Points on a hilly landscape, in no order, each with its height.
From any point a ball rolls to the lowest of the 2 points nearest to it. It stops when none of these is lower. Distance is the straight distance between rows; heights are no part of it.
<759> h=464: [118  90 174 104 106 144 124 147 122 170  70 133  40  91 155  83 200 150
 146 126 146 137 201 117 119 147 144 188 154 159 120 132 123 151 211 100
 130 142 101 154 121 105 119 134 110  95 143 139 147 161 137 149 164]
<915> h=695: [149 100 103 170 136 127 132 124 130  65 170 175 101  98 153 136  85 125
 146 145  89 137 184 148  77 147 169 125 193 133  99  96 140 172 132 131
 148  79 116 141 107 155  93 120 104 123  92 139 101  64 135 172 123]
<916> h=405: [109 119 141 112 109 139 181 134 124 149 135 112  97 120 150  57 143 143
 161 148 127  94 134 128 149  73 171 134  86 158 131 109 150 111 151 127
  93 167 145 105 108  66 115 146 164 108 107  84 165 141 173  88 117]
<370> h=126: [109 108 115 139  91  82 104  76 104 125  88 139 165 162 122 150 147 156
 113 143 167 154 126 110 186 143  70 178 115 148 123  76 128  98 120 111
  98 140 132 160 113 111 177 147 169 105 217 120 125 142 114 162 164]
<235> h=769: [111 150 102 144 125 173  94 173  95 117 136 146  90 134  93 135 157 126
  87 145 148 159 230 108 151 159 139 158 136 168 114 130 162 171 142 115
 131 162 136 161 100 168  76 114 153 133 176 133 104 109 137 115 169]
<375> h=448: [109  81 142 145  80 104  82 158  45 114 137 135 145 154 187 149 151  95
  99 128 104 153 125  97 117 128 123 154 166 152 110 109  98 155 166  83
 134 130 173 140  80 143 106  79 117  93 191 117 128 124 139 118 110]
<911> h=617: [135 102 198  58 112 119 132  96 117 146 105 166 161 142 122 165 176 174
  81  83 129 184 120 107 123 100 124 156 172  91 131 126 101 101 127 115
 115  87  89 148  97 119 142  93 130  84 162 176 164 165 131 159 184]
<792> h=694: [159 137  99 110 169 145 161  94 169  52 133 119 136  91 123 169  82  96
 112 129  89 175  44 186 139 151 108  87 125 110 128 122 104 137  83 163
 153 101  90 109 137  87 180 170 146 134 128 126  86 103  84 175 121]
<6> h=574: [105  93 121 125 123  52 127 138 130  93 162  96 106 151 172 103  66  95
 109 152 136 121 101 100 113 120 164 143 152 176 116  65 106 116 102  97
 126 131 154 154 138 112 126 138 100 106 135 101 149  75 150 126  97]
<188> h=607: [156  69 128 127 138  67 143 147 152  63 157 132  97 119 177 121  73  71
 103 173  79 125  87 125  64  89 188 120 137 117 113  65 102 123  95 126
 131  90 131 134 132 102 174 158 115  93 137 106 163  81 115 137  77]
<518> h=702: [ 67 146 151  93 149 164 137  98 150 217  80 116 103  99  58 126 183 140
 159  84 176  93 130 144 157 153 105 145 161 116 128 159 112  57 178 159
  90 183  60 168 125 107 146 129  88 164 138 125 124 202 178  88 157]
<707> h=536: [133 159 111 158 166 139 106  91 185 139 150 127 138 128  64 109 116 108
 187 136 146 114 111 171 105 177 112  88 123  99 119  96 126 161 160 159
 141 134  93 123 130 154 177 144 112 154  83 104  92  86 134 132 119]
<1038> h=666: [129  48 106 176 131 141 131 155 140  65 144 142 112 113 174  97  78 141
 145 126  80 120 163 155  52 118 199 143 124 134  88  77 157 154 170 119
 152  60 121 118 132 118  90 123 126  98 127 117 128  97 125 119  54]
<876> h=649: [137  88 139 144 130 105 143 113 144 172 160 140 155 141 117  58 107 146
 160 136 119 151 130 164 133 153  74 123 148 135 139 111 120 111 118  83
 152 143 152 121 147 104  91 118 140 113  91 155 120 110 136  99 109]
<756> h=344: [131 143 113 119 146 153  76 182 151 162 123  87 125 174  57 170 115 182
 102  73 137 156 170 112 148 161 105 148  34  88 138 139 164 129 118 117
 157 157 122 131 123 140 116 140 123 170 167 168 152 136 103 109 165]
<20> h=637: [152  42 110 146 118 123 117 140 107  42 161 131 114 100 187 157  99  83
 103 113  61 132  90 142  86  94 182 103 151 140  82  70 128 140 166 119
 156  76 114 119  91 114 115 152  85 102 141 111 130 111 124 157  80]
<14> h=583: [152  83 140 113 122  48 142 149 107 151 113  77 119 170 122 185 141 144
 155 114 123  95 140  55 113 128 107 137  66 127 140 158 125 105 124  80
 100 162 143 109 142  95 186  88 136 134 170 106 184 156 105 114 127]
<870> h=708: [132 127 159 127 144 106 144  92 148 182 104 164 139 108  79 133 189 127
 147 132 175 114 136 153 128 107  87 112 160 118 173 170 111 101 128 149
  84 140 108 132 165 132 156 105 167 140 107 159 109 163 167  78 161]
<1138> h=645: [136 191 109  85 152 125 165 146 167  85 122 124 142 128  88 186 117 128
 120 128 133  98 123  56 195 109  86 127 114 119 160 173 152 148  84 141
 105 103 157  85 158 115 166 142 161 146 121 147 153 102 101 124 150]
<202> h=393: [142 140 108 129 119 144  87 173 158 135 143  95 158 187  80 176 119 165
 153 127 125 116 148  88 158 148 122 148  58 113 119 104 177 115 102  86
 133 160 157 133 100 115 144 121 136 148 144 114 157  75 129 111 130]
<1059> h=484: [134 124 118 147 155 112 132 112 145 125 122  79 153  75  86  79 159 127
 217 110 135 132 118 155 142 127 111 107 117 101 149 104 142 132 181 162
 106 110 115 154 116 108 163 131 128 143 109 121 108 104 125 120 127]
<229> h=747: [ 94 148  97 127 118 145  76 141 107  87 152  95 124 118 124 151 120 122
 101 103 106 163 194 119 149 168 118 162 164 135 117 141 138 182 138 137
 135 116 147 145 102 165  76  97 101 140 173 173  90  59 133 155 165]
<1190> h=334: [107 133 130 124 143 146 151 143 105 120 162 114 124 119 144  80 104 115
 101 159 142 114  70 148 167 102 113 107  82 165 119  83 112  86  76 102
 123 164 143  91  89  78 122 151 150 111 124  98 133 120 133  70 109]
<678> h=489: [ 77 172 130 161 115 194 110 103  98 138 115 116 121 139 170  79 121 139
 167 124 147 114 163 181 137 119 159 121  79 119 134 128 147 167 141 157
 157 165 118 123 136 157  89 186  93 139  84 108 108 156 138 132 109]
<1148> h=432: [122 118 107 185  87 118  80 121 111 126 151 201 136 137 162  89 124  93
  85 203 126 123 136 120 103  95 140 127 130 190 101  93 135 161  53 131
 120 150 158 136 135 185 151 154 170 117 165 112 140  97 139 132 115]
<498> h=760: [144 133 106 156 151 214 133 104 139  76 131 134 132  58 108 109 117 111
 125 128  98 168 111 190 181 158 127 118 147 123 107  93 157 111 118 137
 137 100  91 144  73 113 108 128 132 126  98 135  62  83 121 139 154]
<962> h=850: [153 115  86  90 141 108 153 118 187  36 168  52 114  87 105 167 107 171
 120  85  94 145 155 107 128 137  83 117 130  99 134 159 124 152 158 135
 130  61 130 106 138 105 140 133 144 121 136 181 137  47  71 154 155]
<588> h=435: [ 87 159 121 156  90 180  91 132  84 145  98 156 118 164 184 145  89 105
 104 145 144 129 112 137 144 134 182 125 109 141 141 117 112 148 112 136
 160 147 126 146 121 174 105 189  96 131 136  89  99 174 150 164 102]
<1256> h=364: [108 133 158 159 100 145 117 116 103 154 125 184 110 113 144  90 119 127
 137 191 160 129 161 168 152 111 153 133 146 156 104  88 134 132 100 111
 104 150 132 148 120 150 109 143 126 111 116 130 104  97 161 134 127]
<989> h=609: [144 180  92  91 130  87 165 105 171  90 120 133 167 123 101 207  98  99
 125 153 138  66  57  86 146 133 100 139 159 107 165 147 104 103  87 139
 147  70 163  63 175 107 155 144 110 154  84 104 113  93  95 150 125]
<1269> h=678: [124 107 167 162 121  88 145 113 102 179 121 133 161 115 130  85 167 111
 147 117 131 134  82 155 137 108  89 113 160 136 153 149  88  79 120 145
  96 140 177 138 137 136 109  97 140 126 120 149  95 135 160  97 118]
<834> h=588: [127  95 164 112 112 105 135 125 126 225  76 166  74 156 138 115 163 156
 129 105 173  95 154 111 121 142 111 149 110 170 118 156 125 100 116 127
 101 215 111 137 149 109 150 122 138 133 103 121 172 228 155  91 158]
<809> h=486: [ 89 138 128 112 104 130 112 172  94  98 152  69 104 130 138 104 124 138
 102 113 100 142 118  92 154  87 168 142  74 128  89  83 151 132 138  91
 112 135 126 164  60  71 131 141 122 128 189 103 133  86 128 105 143]
<1016> h=231: [137 113 133 108  87  43 108  90 139 103 100 174 154 125 113 146 194 139
 128 167 151 155 156  79 136 111  69 154 131 151 157 108 153 157 117 108
 108 136 144 151  92 126 180 109 194  82 181 141 185 110  74 157 186]
<818> h=353: [116 142 138 120 153 162  91 166 134 192 120 101  82 162  82  88 136 178
 108  80 127 142 171 148 139 145 166 149  96 108 104 156 168 104 118 113
 146 165  78 145 126 101 103 123  91 141 120 154 148 155 144 105 161]
<1194> h=671: [124 170 126  68 113 111 133 134 202 151 103 151 174 124  62 202 158 132
 146 101 167  96 114  82 144 145 147 164 167 101 132 175 144  51 142 122
 119 120  88  86  85  97 142  48  81 185 114 139 149 135 129 127 171]
<1257> h=888: [171 142 149 119  76  88 123  74 117 124 125 153 231 142 180 146 176 121
  92 141 106 133  76 100 114 101  95  97 194  79 191 137  81 141 102 158
 130  90 197 125 157 191 142 112 158  98 155 134 129 132 105 155 136]
<149> h=683: [130 116  92 137 112  90 107 156 118  99 194 104 138 179 145 122 105 128
 173 112  99 117 134  96  78 159 129 116 140 110 132 139 107 136 122 112
 140 113 182 121 137 173  82  72  81 138  91 148 126  71 136  95  98]
<897> h=425: [137 124  86 160 144 132 134 164 138 109 137  49 181 119 121  70 121 110
 184 116  78 123 114 143 139 136 150  93  77  71 141 141 139 130 136 144
 155  96 156 152 109 132 112 129 111 162  96 115 102  75 101 127  96]
<864> h=591: [162  97 149 110 135 125 153 120 129 158 115 119 185 124 115 148 170 176
  84 102 121 165  96 115 125 102  78 148 125 103 159 141 119  91  91 125
 104 102 135 128 122 125 140 110 197  96 160 164 165 173 119 122 162]
<275> h=557: [153  95 175  88 120 107 131 134  93 154  90  70 179 169 153 135 149 146
 111 107 130 156  71 112 177 132  80 150 133  88 161 135  97 104 145 110
 133 131 160 122 126 130 122 113 122 121 159 115 161 186 108 140 130]
<1125> h=797: [129 138 122 102 130 138 104 110 107  97 119 179 130 131 141 209 139  75
  70 111 129 138  99 136 100 173 107  94 193 159 155 139  89 161 128 129
 196 108 110 109 123 211 124 116  69 151 137 141 103 144 131 155 143]
<892> h=889: [108 130 108  85 123 131 129 142 134  76 132  66 110 151 133 177  88 183
  91 101 132 155 168  90 161 142 112 192 135 133 130 119 148 138 128  98
 126  82 127 140 126  90 103 159 145  94 168 152 158 110 102 159 185]
<1250> h=485: [111 134 132 155 140 152 101 133  90 122  76 150 105 117 167 140 115  56
  46 161 127 158 101 133 139 103 151 106 136 172 120 123 134 126  97 147
 131 118 112 116 132 135 140 184 148  96 185  79 117 183 122 150  99]
<674> h=779: [107 126 159 121 127 144  95 144 109 163 115 185 103 148 117 188 182  67
  74 108 151 134 144 132 108 159 103 101 157 156 152 139 115 130 163 120
 141 161 115  99 103 166 121  89  88 160 117 151 128 172 144  80 148]
<117> h=621: [168 115 127 134  79  81 130 143 110 187 111 114 175 182 130 178 145 175
 146  94 126 102 114  72 131 112 112 107  28 135 150 194 117  93  81 112
  87 188 164 100 141 163 147  59 161 175 133 160 162 147 115  92 122]
<481> h=633: [ 98 180 106 119 166 190 138  99 153 118 103 142 102  96  91 149  88 138
 117 147 168 105 127 158 176 174 120 155 182 150 119 172 152 151 158 164
 131 115  92 137 144 124 111 163 138 129 113 107  99 142 134 146 124]
<462> h=677: [153 124 117 163 107 123 153 123 171 163  82 195 148 129 149 101 118 112
 171 191 143  97 100 139  81 135 186 109 152 120 155 110 175 134 113 109
 152 107 123 123 153 129 170 141 160 131  76  92 160 164 127 153 103]
<448> h=791: [ 96 176 125 106 162 169  95 149 151 114 145  61 128 160  76 150 105 124
 151  88 126  92 137 115 129 143 162 103  69  74  97 151 151 154 173 164
 127 163 121 112 114 160 136 116  74 185 127 117 109  90 130 120  88]
<1041> h=717: [121 123 123 121 118  68 120 137 121  82 167  80  88 124 124 116 128 127
 136 104 121 132 181  97 111 135 108 151 147 155 124 141 101 170 165 136
 103  98 161 129 158 140 116 100 106 141 158 165 134  84 138 127 129]
<1253> h=620: [166 137 136 129  99 117 106 132 125 172 123 116 116 149 133 117 150 150
 152 103 121 145 168 149  83 139 127  98  96 126 157 161 119 174 133 141
 175 120 149 142 180 192 102 127 129 153  95 158 153 162 118 146 128]
<752> h=472: [ 78 168 132 123  98 197 144 114  95 143 110 131  80 134 126  85 161 152
 161 121 162 124 153 143 145 102 145 119  83 133 141 103 118 146 181 155
  93 180 136 140  85 104 100 145 150 118 122 119 127 168 165 101 125]
<22> h=539: [119  96 158  90 101  63 138 133  90 162  90 112  80 155 167 159 137 152
 125  99 134 107 146  83 124 114  96 163 131 164 117 156 112  81 153 120
  72 165 128 137 156  92 160  85 147 103 166 111 175 206 153 134 131]
<1225> h=215: [104 122 118 173 135 109  94  94 131 179 106 137 149 175 129 155 106 127
 113 123 163 157 106 157 168 177  64 135  98 152 115  86 122  89 124 109
 140 161 130 119 112 138 130 151 139 129 174 107 104 144 147 125 122]
<576> h=618: [182  59 115 139 126 101 137  55 147  95 169 148 170 134 149 121  84 159
 138 145 113 159 110 161 113 179  69 117 178 136 128  83  92 141 129  94
 169  80 151 119 131 128  92 126 127  90 103 149 129  74  78 145 104]
<308> h=519: [156 105 177  97 120 137 144 165  90 158 110  70 130 154 139  92 191 128
 104 123  91 143  97  80 154  94 131 137  83  92 135 122 120 125 105 106
 127 139 181 138 109  86 149 134 142 100 148 115 148 154 112  76 125]
<130> h=830: [177 169 114  88 149 115 130 153 158  73 182 111 136 128 112 177 134 125
 115  86 110 135 132  88  91 120  93  86 113  92 163 184 112 166 111 145
 152  68 139 105 119 172 140  90 109 142 122 199 156  72  97 138 156]
<560> h=648: [136 140 119 155 114 129 145 155 166 155 126 204 162 130 108 102 127 122
 114 178 133 109 108 125 129 105 173 141 166 128 113 108 181  78  85 100
 118 114 118 101 114 117 135  99 181 133 109 127 164 149 143 127 138]
<1074> h=354: [141 122 152 107  74 144 141 142  98 133 102 175 164 134 192 115 137 137
  93 177 115 157 140 104 132 116 206 156 183  95 113 101 166 123 109  84
 139 111 106 144  75 139 102 131 107  90 151  87 154 153 100 166 149]
<1093> h=619: [136 186  96 158 100 131 121 141 153 126 126 214 170 100 115 153 127  97
 102 160 132 118 123 130 109 121 151  97 153 148 127 140 174 120  58 152
 131 104 120 125 121 166 136 104 174 155 142 134 102 110 154 138 168]
<584> h=656: [149 165 157 122 138 107  90 134 146 177 103 133 111 159 130 122 156 116
  91 123 157 133 110 106 104 129 112  85 127 115 181 180  91 184  66 145
 143 150 137 148 188 176 161 136 104 158  79 166 141 178 115 114 148]
<1032> h=491: [ 99 109 140 119 109 107 132 164  89 146 129 138  99 147 131 167 132 105
 100 122 128 122 143  87 142 120 140 158 144 144  94 136 138 100 149  98
  92 129 142 133 104 101 111  62 132 131 220 106 134 162 154 127 127]
<497> h=420: [137 161 118 125 191 174 145 181 162 143 181  93  79 125  51  85  71 127
 127 139 127  90 155 153 131 135 189 129 110 150  49 113 189 123 106 121
 136 178 111 111 110 119 105 135 121 133 122 112 115  80 140  59 107]
<537> h=667: [125 169 137 113  81 155 112 154  97 151 120 180 131 196 160 148 153 164
  74 117 130 146 135  85 107 107 118 139 101 101 143 131 132 129  52  98
 151 160 148 120  92 148 121 125 141 140 130 149 159 156 141 124 145]
<89> h=359: [159 121 116 143 187 128 147 173 132 145 162  62 111 129 115  83 120 127
 177 117  87 113 116 126  71 102 187 107  63  70 103 150 155 125 155 130
 148 116 117 122 155 123 123 130  89 156  69 127 143 130 117  93 100]
<795> h=520: [130 140 142 160 134  98 117 128 123 146 110 115 102 104 127 101 142  77
 156 151 148 139 103 151 118  97 127 101 104 150 137 130  97 168 120 163
 112 161 128 142 172 139 183 198 120 119 115 103 110 147 126 124  92]
<1208> h=441: [119 123 122 169  94 115  84 158 103 132 167 123 139 178 110  84 124 161
 150 153 110 145 156 125 124 109 142 140  58 150 104  55 155 140  86 100
 125 152 134 144  63  97 130 112 170 139 154 139 148  80 149  91 130]
<140> h=673: [158 160  84 112 148 175 161 162 142  39 132 123 141 112 105 164  88 117
  95 130 107 158 103 110 161 134 117 121 108 132 110 146 128 149  62 146
 144  98 137 109 117 100 148 169 162 131 123 130 129  65  75 149 142]
<1113> h=736: [141 115 176 150  97 121 139  73 133 202 105 173 157 124 132  86 206 151
 177 118 169 128 146 161  79 120  93 101  96 133 198 154 104 136 140 122
 106 193 131 117 148 136 136 107 136 142  66 174 122 174 136  91 146]
<51> h=322: [117 121 140 131 134 110 119  96 127  77 122 154  86  91 118 133 171 135
 137 161 150 154 198 114 136 119  76 165 146 192 146  76 142 187 151 103
 110 136 123 148 117  90 139 168 168  69 187 148 140 105 107 142 169]
<161> h=541: [138 108 122 172 144 139  68 139 115 106 121 134  94  92 131 142 112  64
 118 162 109 157 152 157 136 147 144 107 155 182  93 122 142 164 147 156
 140 116  99 183 140 196 127 151 105 112 166  96  73 111 130 181 115]
<1097> h=296: [118  84 150  94  75  88 181 107 112  83 124 136 164 154 178 127 154 129
 109 133 113 124 125  98 117  73 154 164 173 119 138  60 136 112 135  87
 118 109 134 115  94  91 129 118 133  92 138  81 176 134 121 157 105]
<103> h=668: [ 69 100 162 105 150 116 162  77 147 220 128 104 139 120  79 107 162 161
 214  79 172  90 158 139 148 177  64 159 142 123 142 159 121  79 221 133
  78 203  83 112 129  97 125 106  97 153 119 129 126 163 156 103 117]
<342> h=871: [132 128  86 110 126  99 128 110 155  93 147  69 164 139 128 109  81 199
 134 111 129 167 150 124 170 165  83 142 105 103 152 119 114 152 120 125
 152  87 120 122 133 141 122 177 160 109 129 155 124  76  83 187 148]
<597> h=533: [140 120 106 118 163  83 115 104 135 106 111 158 101 131 142 205 113  72
  95 129 122 125  99 110 114  88 110 107 128 151 124 113 116 122 132 170
 102  88 107  86 158 134 184 172 135 109 182  88 134 169 128 168  99]
<319> h=197: [187 140 139 126 182 167 126 162 121 132 117  93 116 104  62 130 161 147
  93  84 118 158 108 152 110  76 132 102  49  90 122 118 120 118  81 168
 131 113  91 151 111 129 140 156 142 141 147 178 105 165 123  90 166]
<208> h=470: [111 143 145 122 134 105 156 183 118 161 127  85 111 140 125  72 165  96
 153 154 137  99 118  91 127  96 135 125  97 142 132 140 144 119 121 108
 102 168 172 158 115  98 148 101 123 163 116 103 151 128 147  87 133]
<742> h=867: [151 121  99 131  88  64 139  81 151 117 134 133 201 127 143 154 148 158
 151 127 121 118  99 118 128 130 118 105 154 101 163 154 125 138 177 144
 126  51 135 120 139 172 132 113 163 128 143 137 136 124 112 173 150]
<564> h=338: [126 146 107 142 134 142 150 149 147 153 137 154 182 151 130 143  85 110
 119 133 128  89  63 142 126 129 122 107 144 107 156 156 138  74  91 136
 148 111 148  94 178 146 117 131 117 149  73 118 134 164 132  94  84]
<850> h=721: [147 130  63 174 128 152 168  77 146  67 156 162 153 106 143 127  65 127
 174 162  89 143 116 173 105 218 157 116 219 114 115 129 116 134 148 162
 180  90 124 128 145 151  93 109 103 140  74 133  64  76  96 181 106]
<1272> h=577: [167 117 168 139 130 120  84 111  90 160  88 121  88 145 154 110 196 133
 151 120 147 152 157 136 106  87 121 104  50 148 145 129  79 196 143 138
 166 149 162 173 187 164 165 184 143 119 120 140 131 175 102 150 111]
<687> h=669: [114 139 116 135 120 170 151 121 123 118  93 152 138 108  92 151 126 138
 167 149 149 125 172 126 140 159 131 153 170 114 139 141 177 117 190 134
 108 120 117 124  95 118 106 112 156 145 134 117 124 145 134 143 142]
<1000> h=456: [139 132 146 146 166  93 149 103 138 144 101  97 150 103 132 126  99  73
 140 134 128 109  34 152 123 131  99  86 148 141 150 161  73  90 114 165
 128 104 138 130 199 127 184 194 103 125 131  82  90 174 127 153 105]
<152> h=573: [148 148  99  94 127  95 130  96 152  83 118 196 152 126 157 221 112  78
  81 154 149 121  85 104 113 120 125 156 187 138 124 126 109 123  66 140
 133  84 134  81 175 143 158 168 151 114 138  90 129 135 113 177 131]
<52> h=643: [114 163  86 129 123 116 149 139 158  56 105 111 158 111 146 169  78  63
 133 163 122  83  59  93 131 147 140  90 159 117 155 127 123 125 140 161
 140  94 142 125 148 122 162 144  73 159 111  75  94  79 104 156  90]
<361> h=759: [148 100 174 133 105 134 126 118  70 184 113 191 124 154 152 154 225 127
  94 112 144 140 158 134  86 120  89 105 114 132 167 170 110 136 123 116
 109 187 149 124 136 156 129  74 160 146 119 174 134 206 135  79 141]
<322> h=332: [104 119 169  88 145 150 143 120 111 151 152  51  70 109 134 120 143 164
 157  84 131 109 187 108 104 112 110 147 105 130 125 152 130 164 183  93
 119 157 125 116 159  62 101 123 112 103 102 152 161 131 154  82 130]
<798> h=813: [140 151 110  98 140 121 105 108 150  84 146 127 142 111 133 186 114  99
 104 104 123 115 101 127  96 155 131  82 139 101 157 161  76 149  94 152
 163  58 101 104 154 187 140 112  78 167  82 145 108 103 102 152 153]
<91> h=654: [138 110 143 149 103 109 120 132 130 147 182 154 155 176 182 111 118 161
 149  98 118 108 162 139  86 122 119  87 100 101 164 149 109 163  97 107
 137 131 163 120 167 185  73  92 136 124  49 158 154 123 127  90  84]
<48> h=590: [116 163  94 162 146 177 111 108 134  90 100 114  95 102 127 146  88 115
 145 136 123 134 133 176 144 147 146 117 126 132 111 118 141 163 191 174
 116 122  84 145 160 143 138 187 120 117 135  77  85 125 122 193 106]
<1186> h=284: [128 130 174 118 129 197 108 134 100 134 139 116  85  96 157  86 138 179
 123 101 124 175 166 144 127 126 172 142 102 106 114 111 123 143 126 120
 163 136  88 152  98 128  95 144  66 115  84 170 152 132 145 139 174]
<1218> h=545: [141 109 107 160 142 114 174 144 139 101 129 128 178  97 144  86 102 102
 127 155  99 134 112 144 147 125 115 126 197 135 139 138 133 100 110 135
 102  61 149 152 136 130  98 112 168  94 125 116 115 122 104 151 135]
<145> h=397: [ 96  91 170 127 115 109  94  99 134  93  84 107  80  59 148 134 169 140
 131 120 143 169 192 122 124 123 124 193 184 156 102 104 122 150 223  99
 120 109 105 168 114  81 140 118 112  63 191 154 124 109 120 144 151]
<708> h=274: [169 176 140 137 178 145 126 210 120 171 133  81  98 121  73  96 142 137
 125 123  98 124 122 114 102  73 176 111  17 100 100 156 164 119  94 143
 144 147 100 149 130 127 167 149 124 151 123 137 132 142 112  55 156]
<661> h=358: [117 142 112 130 177 173 170 124 134 124 161 107  88 114  93  94  77 119
 148 128 132  94 146 143 151 128 116 120 118 138  81 149 158 109 142 153
 102 147 141  88 144  93  96 135 177 143  94 111 103 102 147  82  79]
<244> h=716: [145 116  89 111 170 170 135  71 145  87 123  72 137 105  93 168  87 124
 146 104 108 135  61 161 169 162  92  91 125  78 121 121 104  92 165 146
 147  99  80 109 140  78 145 184  93 147 112 100 100 155 108 161  95]
<68> h=585: [184  76 101 189 132 125 157 123 146  82 140 147 151 116 151  77 105 153
 148 171  67 165 124 160 109 115 107 125 132 137 129 102 124 142 114 146
 145  87 156 116 136 128 115 132 187  74 116 135 147  99 105 167  77]
<903> h=770: [ 84 138 116 121 135 165 109 122 137 103 162  79 115 144  78 161 116 180
 135  65 128 126 158 123 148 166 116 143 111  88 100 175 143 143 186 130
 121 164 139 121  83 165  86  71 106 168 169 156 111  56 141 117 130]
<1023> h=395: [173 126 138 102 162 124 151 150  96 111 123 120 131 136 154 162  92  76
  79 134 123 108  26 138 123 126 108  86 140 124 140 145  58  90  88 147
 154 115 160 100 161 125 130 153 112 115 123  95 114 163 130  88  79]
<23> h=740: [127  95 105 118 153 176 158  94 147  84 132 124 155  99 123 129  85 137
 131 153 114 149  95 192 178 181 131 141 202  91  93 114 133  69 189 126
 130 107  75 100  91  83 119 132 112 129  96 108  88 118 108 164 107]
<182> h=688: [134 154 144 122 127 155 129 175 109 180 130 133 123 194 158  73 105 162
 101 128 130 117 111 117 120  86 171 129  64 116 107 123 122 127  47  96
 151 149 137 135 131 142  98 145 129 120  92 152 162 167 140 100 114]
<522> h=737: [113 151 183 113 145 130 151 113 141 209  72 158 120  76 115  98 201  99
 177 125 169  98 109 145 117 127 133 106 165 124 149 152 105 118 162 135
  96 146  71 141 133  98 170 122  71 146  86 127 120 183 143 116 161]
<539> h=629: [ 68 122 139 118 102 112 146  95 114 225 101 176  97 142 125  80 162 133
 186 125 184  95 168 146 138 171 117 151 144 173 135 124 111 110 187 128
  92 216  95 112 134 133 130  93 117 127 106 107 147 173 151 103 132]
<585> h=847: [144 167 100  97  98  88 128 139 177  94 148 138 197 143 123 187 161 154
 133 102 116 127 140  67 115 114 148 141 123  87 132 138 151 134 116 120
 131  86 131 118 120 157 147  91 131 167 153 164 152  82 107 160 155]
<1212> h=104: [147 129 127 127 175 154 142 134 110 132 163 109  92 132 117 148 116 167
 118  74 111 148 154 152  93  76 103 119  54 126 118 139 117 145  92 142
 111 126 111 132 162 137 118 132 180 127 131 170 126 143 153  77 134]
<1139> h=538: [107 130 124 141 135 153 112  95 145 150 129 124 107 134 107  87  95 139
 170 150 148 119 149 155 128 184 141 125 131 138 126 103 141 164 154 116
 167 186  95 137 148 136 111 169  75 147  61 103 134 111 122 143  92]
<354> h=307: [ 77 196 122 148 113 188 135 130 148 155 137 158 110  85 122  35  96 132
 140 171 140  99 162 164 166 136 195 134 151 135 107 134 184 138  93 151
 111 163 120 155 145 147  78 104 118 147  74 127  95  97 157 118 144]
<61> h=532: [ 59 104 143 109 142  92 121 131 114 113 168  54  75 142 171 110  72 117
 114 107 117 116 136 118 150 113 140 156 120 167  93  95  94 116 185  91
 113 147 133 144 117  60  97 113  93 109 172  93 109  91 162 101 106]
<917> h=553: [121  56 125 190 144  81 143 122 130 133 128 134  84  96 150  82  94 112
 159 186 126 102 145 169 112  93 147 146 168 178 106 113 140 106 173 125
  83 113 161  97 176  95 118 133 150  84 132  94 114 139 163 171  59]
<939> h=647: [137 165 119 105 131 172 111 136 109 133  95 212 138 126 110 175 166 125
  57 134 152 141 119  94 136 109 108 112 121 137 135 119 134 117  73 135
 134 147 119 140  86 132 141 143 170 141 165 135 127 168 132 122 188]
<1076> h=277: [ 93 134 115 152 137 149 110 129 117 158 153 145 146 158 118 132  90 102
 116 126 164  80  95 181 161 164  94 108  94 125 130 133 124  89  72 133
 136 185 139  84 116 126 109 141 131 154 120  97 102 128 156  93  97]
<1101> h=428: [124 113 118 125 156 127 179 145 167 105 152 118 114  97 107 104  60 116
 149 181 134  68  90 142 137 120 179 131 131 142 104 102 169  73 136 138
 111 111 113  70 132  78 143 165 149 130 103 107 147 109 150 134  88]
<615> h=203: [118 156 149 149 122 203  99 169  96 159 140 107 125  92 125  39 145 149
 144 124 103 145 159 143 146 106 214 141 105 124  97 124 148 142 108 137
 118 149 106 179  88 150 106 128  67 150 103 136  96  87 132 122 139]
<76> h=644: [122 123 149  64  99  83 166 103 152 121 110 178 176 110 111 169 171 178
 122 103 158 122 129 132 135 142 126 195 200 108 154 156 145  72 156  94
 127 103 105 111  94 109 113  35 130 124 117 160 152 186 129 149 186]
<1264> h=223: [108 128 179 126 153 141  99 141  81 150 162  65  73 140 138  96 131 158
 139  63 133 124 168 151 109  72 149 129  16 121 102 152  92 169 138 130
 128 163 146 151 171 127 105 143 113 121 109 155 121 137 152  79 102]
<460> h=403: [144 121 156  93  61 124 113 130  79 110 122 167 173 144 187 143 173 119
  82 145 118 144 124  69 130 137 142 145 203 102 140 134 115 150 142 114
 159 125 166 168  97 173 118  73 104  93 173 135 148 142 114 173 160]
<1251> h=586: [136 156  72 163 159 145  99 163 148 114 130 159 115  98 108 179 140  65
 102 134 105 140 145 133  96 117 113  86 146 173 104 182 140 151 104 162
 149  92 111 157 135 157 139 123 145 171 164 126  59 118 136 151 137]
<643> h=493: [106 135 114 154 132 109 163  83 129 110 142 153 114 110 166  87  75  93
 146 193 115 112  86 160 146 143 128 157 185 149 112  98 116  93 141 150
  92 111 159 107 149  78 102 144 157  97 103  97 113 119 127 134  87]

For each start below, name the point where the ball stops.
<1272> -> <370>
<1194> -> <916>
<915> -> <756>

Call two points neighbours if one is among the 2 nearest of the other. Go from one point of each pair to the other, from neighbour to neighbour, staying as low as possible. Name the highest point that can't be avoided.
<1097> / <615> -> <6>
<161> / <615> -> <1093>
<756> / <615> -> <818>
<916> / <588> -> <678>
